Points, in no order, along strands that fork and pass close to each other.
In the rows, zero is written as 128.
Points whose rows are less than 156 apart are linked; no others are. Some points are linked to none.
Z964: [ 87 106 137  96 113 124 122 159  85 105 146 152 141  97 158  86 166 150
 103 114 171  66 160  71 103 155 144  82 135 156 142 164]
Z81: [158 133 108 104 162 145 136  98 129 121  98 117 116 171  98 142 140  54
 102 146 103 106 163 125 148 159 114 168 119  93 114 103]
Z319: [121 160  97 175 158 163 143 137 147 162 106 144 118  98  91 154 108 172
  80 132  88 193  77 104  94 125 132 110 157  51 135 146]
Z993: [136 110 108 111 108 148 129 150 124 128  85 146 147  69 188  83 152 128
 138 119 115 156 110  72  95 123 152 146 121 175 183 185]
Z855: [120 112 150  66  93  94 134 109  81 100 127 144 150 144 135 123 104 114
 141 166 111 162 132 202 126 110 126 168 121 148 129 140]
Z260: [177 164  63 123 167 115 116 122 138  93  80 103  66 194  97 127 137 109
 155 157 153 115 192 100 112 122 104 120 157 113  77  59]
Z429: [109 149 139 191 148 129 148 131 148 133  94 136 197  97 150 115 162 182
 178 103 124 153  99 114 153 161 112  96 128 142 153 194]
Z475: [ 84 125 143 201 142 126 151 230 166 157 115 189 150  86 130 172 133 184
 123 110 109  95  75 134 104 138 125 105 121 141 176 173]
Z835: [136 154  99 157 196 123 150 154 122 169 136 117 145 105 114 122 137 187
  96 100  99 163 102  65 131 154 144  94 173  56 112 152]
Z65: [143 107 120 107 112 148 118 103 125 176 116 124 108 171 122 138 117 149
 178 131  98 120 124 159 145 130 131 140 117 194 122 140]
Z969: [142 168  94 170 137 101 159 147 178 164  97 116  17 163  77 181 152 106
 148 105 109 127 111 170 143 132 130 117 164 120  91  57]
Z658: [100 122  91 155 145 118 181 131 154  73 106 134  55 114 142 119  64 118
  88 138 111 148 161 153 111 170 158 101 143 112  91  68]
Z987: [203  81 138  94 163 115  73  75 119 132 163 130 167 185  75 122 124  50
 148 145 146  85 146 134 173 111 109 170 100 119 137 123]
Z811: [ 84 119 129 147 122 176 119 165 145 112 141 144 115  82 123 116 127 148
  78 138 147 148 127 129 125 183 178 110 147  99 130 126]
Z334: [192 135 110 134 159 131 107 135 145  69  95 114 117 118 119 149 141 177
 169 181 112 136 141 124 126 118 121  81 141 144 123 105]
Z674: [135  94 137  87 139 115 136  87  39 105 136 114 158 150 153 115 121  94
 128 110 130 129 121  96 135 129 148 140 105 178 156 131]
Z606: [188 120 156  94 135 167 131 100 133 130 166  95 142 145 151  83  79 159
 136 125 159 103 146 129 155 141 129 105 104 164 141 165]
Z733: [162 115 132 184 106 113 144 115 141 134 102  82 131 123 136 154 168  94
 155 142 116 133 104 116 167 111 117 131 149 178 138 112]
Z508: [ 89 145 166 146 146 107 175 147 130 202 126 135 120 116 115 146 114  88
  64 129  83 162  71 162 143 152 153 166  92  61 146 100]
Z288: [131 109 154  90 111 142 127 113  76 105 136 119 142 149 151  91  93  78
  60 146 134 168 119 159 132 117 147 141  90 155 167 120]
Z837: [122 128 149 136 123 141 134 137 118 107 108 123 144  93 151 100  94 116
 113 152 136 170 102 122 146 147 150 138 171  83 150 118]
Z727: [204 114  99 111 175 131 130  93 119 162 134 106 119 158 116 127 119  89
 166  88 112 150 139 158 158  89 101 102 163 109 123  78]
Z945: [177 100 110 131 155 159 123  63 121 162 159  90 142 160 121 106 134 138
 165 104 129 128 142 133 192 140 124 129 147 205 134 152]
Z384: [102 124 190  76  65 122  73 116 114 100 131 156 166 100 114  98 168 145
 107  99 193 108 139 123 125 102 115 161  78 161  98 225]
Z387: [165 184 108 124 136 136 145  88 120 104 152 122 156 178 145 146 150 156
 140 169 138 122 143 106  96 113 126 130  92 156 144 139]
Z327: [146 131 148 134  95 140  89  98 168  99 125 107 127 154 102 150 123 110
 143 155 135 146 146 179 129 113  82 134 111 130  90 112]
Z269: [120 129 121 168 141 100 174 147 162 153  93 101  54  86  82 169  76 137
  75  98  69 132  69 139 147 156 151 116 147 101  92 116]
Z91: [126 138 129 176 170  72 191 165 100 133  93 155 167  81 146 122 132 140
 121 136  91 159  62 105 147 157 151  90 125  64 185 147]
Z408: [135 170 106  97 111  97 121  52 106  98 164  96 118 207 112 129 122 132
 166 139 164 102 153 115 111 111 140 180 105 161  97 157]
Z939: [ 75 111 146 169 152 107 153 183  98 132 110 201 134  67 113 123 136 128
  89 163  82 110  72 135 128 166 149 114 154  68 193 122]
Z451: [130 136 154 149 118 111  95 123 135 104  89 147 116 143  94 196 134 121
 183 170 117 108 114 176 149 117  71 115 149  94 118  78]
Z256: [ 71 155  75 144 140 173 104 147 123 105 113 141 117 110  97 177 114 165
 152 123 113 129 108 146  90 119 127 104 184 105 140 115]
Z403: [107 153 108 103 127 135 147 134 104 115 158  81 156 134 157 104 146 124
  83 105 175 150 172 122 127 116 153 119 153 156 111 136]
Z401: [134 109 115 116 113 136 157 154 136 109  77 109 100 121 164 124  80 121
  89 139 103 144 174 139 121 148 140 153 135 166  99 103]
Z261: [135 121 109 112 120 111 114 131 104 154 138 151 118 141 160  92 125 127
 177 174 136 150 109  90  64  86 136 122 149 107 195  86]
Z720: [150 128 193 129 127 119 170  89 111 167 117 104 177 104 177 136 153  59
  84  96 136 138 125 141 174 151 130 141  72 130 145 149]
Z771: [ 78 120 168  82  59 115 103 134 103  86 155 167 149  98 156 118 142 124
  87 128 171 136 155 144  70  97 154 149 100 150 131 171]
Z181: [ 88  96 110 122 104 142  98 147 119 104 149 128 117 130 132 120 189 133
 108 165 164  99 139  81  80 135 151 131 133 165 158 142]
Z188: [121 127 125 127 100 167  88 139 145 170 159 127 149 128 141  99 140 158
 120  95 142 123 132 105  95 103  75 105 132 110 127 135]
Z74: [136 110  80 102 155 135 101 124  95 132 133 100  89 214 118  71  62  88
 124 136 169 143 158 118 109 125 123 134 160 146 113  60]
Z202: [ 94 136 155 125 131 142 123 216 156 160 149 186 168 118 147 126 142 196
 141 118 126  74 133 103 112 148 130 112 122 133 151 184]
Z102: [151 141 129 117 118 126 119 105 151 114 128 126 175 140 149 112 158 166
 190 146 129  93 115  97  96  98 113 114 101 153 160 208]
Z203: [165 135 112 120 151 126 115 121 104 128 154 113 159 212 135 107 129 119
  92 122 149 124 201  99 144 138 110 168  80 197  77 128]
Z950: [168 145  75 160 190  89 176 141 116 156 131 101 104 131 111 128 152 124
 106 105 115 141 120  79 147 123 123  86 163  76 104  96]
Z704: [107 137 156 121  59 148 110 129 155  97 169 138 126 114 148 149  86 148
  83 139 151  84 154 145  80 116 135 136  88 145 101 131]
Z523: [ 70 136 159 128 117 157 137 114 111 130 115 156 168  67 147 134 173 152
  91  60 126 141 167 131 152 159 129 113 118 172  78 168]
Z692: [ 91 123 121 177 129 140 144 154 164 121 135 153  70  91 114 154  62 158
  65 123 106 146 132 145 115 169 151 111 173  76  86 102]
Z4: [ 82 113 124 211 104 111 156 152 128 176  95 141 101 121 128 157 135 102
 121 142 110 136  79 117 155 135 142 149 179 159 147 113]
Z745: [147 163 153 127 126 144 144 120 176 194 135 117 119 140 139 150 134 128
 174 126 107 123 112 157 173 154 140 170 132 127 105 112]
Z805: [204 136 107  66 157 116 127  87 104 104 138 129 102 150 109 124 119  91
 183 164 119 139 136 141 123 105 142 123 132 106 164  80]
Z128: [207 155 134  93 169 132 102  96 132  95 129 117  74 231  91 128  80  93
 171 154 138 146 148 155 146 124 132 136  88 130 123  56]
Z559: [148 143  98 146 160 146 143 166 156 173 136 122 162  77 150 102 181 181
 138  78 111 172 107  86 168 141 139 106 141 102 136 170]
Z239: [110 124 137 107  95 120 133 130 134  76 119 120 137  99 156 122 106 158
 177 159 143  67 105 119  86 107 128 121 156 131 170 148]
Z918: [ 80 128  99 116 124 141  62 149 122  83 128 166 127 163 106 131 137 155
  96 179 154 151 172 131  80 131 151 150 136 133 113 121]
Z979: [109  88 144  96 136 112  98 102  67 114 147 156 154 126 141 127 150 132
 169 135 112 160 158 107 142 148 154 106 108 125 131 114]
Z103: [152  80 122  98  91 126  88 129 118 108 154 106 103 156 111  86 136 120
 112 159 184  69 154  80 130 122 132 142 122 169 119 154]
Z325: [ 73 122 147 190 133 123 145 178 178 157 145 179 136  40 144 187 140 161
 112 109  97 132 102 153 111 108 134 127 116  91 122 151]
Z567: [ 58 112 108 185 133 146 110 125 136 136 147 164 127  93 114 181 161 174
 109  84 111 144 154 134 129 152 134  88 152 147  67 144]
Z934: [ 82 104 172 159 110  94 121 179 160 142 153 149 133  93 118 173 154 133
 114 134 121 134 134 181 146 122 118 118 115  89 113  74]
Z495: [135 130 120 131 114 152 115 156 137 125 166  92 136 151 107 122 126 130
 119 129 138 106  99 144 112  88  99  77 125 114 171 107]
Z901: [139  87 102  59 137 126 114  92  96 129 160 104 111 168 141  72  64  83
 121  76 155 140 195 127 134 122 143 163 139 165  93 116]
Z659: [105 102 146 164  82 121 100 129 168 106 161 121 111 124 136 140 111 144
 129 114 127 118 165 143 128 136 117 104  95 129  87  73]
Z29: [117 144 123 210  91 147 129 118 172 126 135 102 141 103 141 143 179 147
 175 100 136 121  94 113 138 117 116 124 154 166 151 162]
Z893: [133 116 162  82  95 149  94 172 119 158 131 119 182 123 153  83 141 108
 140 109 139 111 115  96 120  93  84 157 119 113 155 164]
Z222: [115 108 169  89  72 120  84  92 150 126 178  92 136 130 109 117 148 125
 131  98 175  93 150 142 152  95  92 172  76 149  78 182]
Z155: [ 88 123  97 138 122 161 153 107 123 180 143 137 110 134 128 151 125 165
 128 105 103 134 144 158 142 169 131  91 140 163 118 152]
Z284: [163 151  59 165 182 118 134 107  98 154 134  99 131 150 137 111 179 131
 173 121 141 141 124  52 131 114 126  90 182 116 151 100]
Z383: [125 146 124  81 104  87 115  66  70 102 173 111 155 178 116  90 106 179
 145 110 188  97 143 100 124  64 102 157  87 159  84 217]
Z316: [202  80 155 114 106 101 111  95 131 105 168 101 155 164 121  96 133  80
 133 164 176  75 126 107 151 100 110 146 113 128 149 150]
Z765: [122  97 117  75 103 105 152 120 137  86 125 112  84 163 142  95  66  89
  84 139 142 110 208 153 129 134 117 146 108 151  74 102]
Z286: [207 174 104 162 136 112 159 142 164 113  82 104  52 180 100 146 143  63
 140 140 136 140 139 138 145 113 119 131 142 106  95  45]
Z312: [ 82 158 189 117 124 124 166 154 101 166  92 122 170  88 163 140 135  79
  74  88 119 157  96 148 152 146 143 184 115 108 133 128]
Z229: [237 135 127  78 161 113 101  53 148  97 139 123 122 214  60 124 102  71
 170 130 161 115 163 152 162 115 133 174  96 130 100 116]
Z71: [148 121 122 140 129 140  98 151 101  94 129 152 123 120 135  92 112 134
 113 201 136 177 110 147  91 127 148 120 148  95 190  79]
Z621: [136 119 144  91 130 135 113 158 125 168 119 177 133 104 175  73 100 149
 149 148 102 158  94 102  86 133 141 133 101 118 211 141]
Z380: [159 155 119 182 130 141 158 120 189 178 112  92  81 127  89 155 118 147
 140 124 100 119  95 137 155 149 124 108 160 105  92 112]
Z797: [123 118 201  56 105 129  83 140 116 160 120 146 195 123 130  91 170 102
 116 123 175 110 123 156 140  96  98 156  74 140 148 205]
Z836: [ 91 115  88 125 129 145 135 149 113  84  95 154 105  70 137 150 128 151
 130 159  88  84 113 131  52 113 129 119 174 133 157 137]
Z940: [107 117 158 142 150 120 133 140 131 143  59 139 129  63 111 164 153  99
 150 154  56 112  55 147 124 121  82 151 113  94 176 112]
Z158: [ 77 106 187 124 110 107 115 122 107 133 132 177 158  75 159 150 164 129
 144  95 129 142 129 141 154 152 126 109  93 109 118 122]
Z473: [104 116 143 112 125 123 172 170 129 170 102 141  98  89 153 117 120  98
  79  99  98 162 146 149 154 158 163 165 131 131  78 109]
Z386: [ 90 159 165 107  94 137 125  84 114 116 148 160 175 140 156 109 132 159
 164 115 162  95 118 111 106 151 131 115  83 163 180 210]
Z580: [ 61 182  88 153 157 153 128 142 154 103  91 105 109 150  92 184 115 135
 121  99 100 136 131 144 119 154  97 132 160 106  67 100]
Z557: [125 163  84 164 148 147 145 116 149  89 102  78 118 146 101 158 123 111
  84 119 129 189 141 146 140 134 121 108 160 115  98 116]
Z153: [ 85 155 154 182 142  95 165 173 155 127 110 187 120  46 124 162  90 150
 125 133  82 144  63 164 104 126 147 141 156  53 153 115]
Z863: [178 105 112 140 170 110 177 115 107 154 152 113 160 116 154 128 135 124
 129 118 113 120 142 126 166 117 108  85 122 102 127 111]
Z515: [109 128 130  84  70 124 100 115 124  74 132 108 122 133 124 134  70 166
 153 163 140  81 126 116  70  83 136 162  90 153 122 158]
Z266: [186 127 110 116 164 134 125 100 137 166 141  88  80 151  88 143 161  71
 202  78 116  85 101 116 167 115 126 110 145 124 137  64]

A fork is a point with three links. Follow the links from the first point to the second and name the forks in between, in order.
Z939; Z312 => Z325 Z934 Z158 Z65 Z380 Z692 Z401
Z401; Z704 => Z692 Z380 Z65 Z158 Z934 Z659
Z863; Z918 => Z727 Z181
Z128; Z733 => Z727 Z950 Z835

Follow the links from the first point to the second, and from the first to the third. Name the last point that the two ways share.
Z286; Z979; Z621 => Z380
Z387; Z939; Z288 => Z934
Z451; Z606; Z383 => Z659
Z65; Z893; Z836 => Z704
Z239; Z692; Z855 => Z158
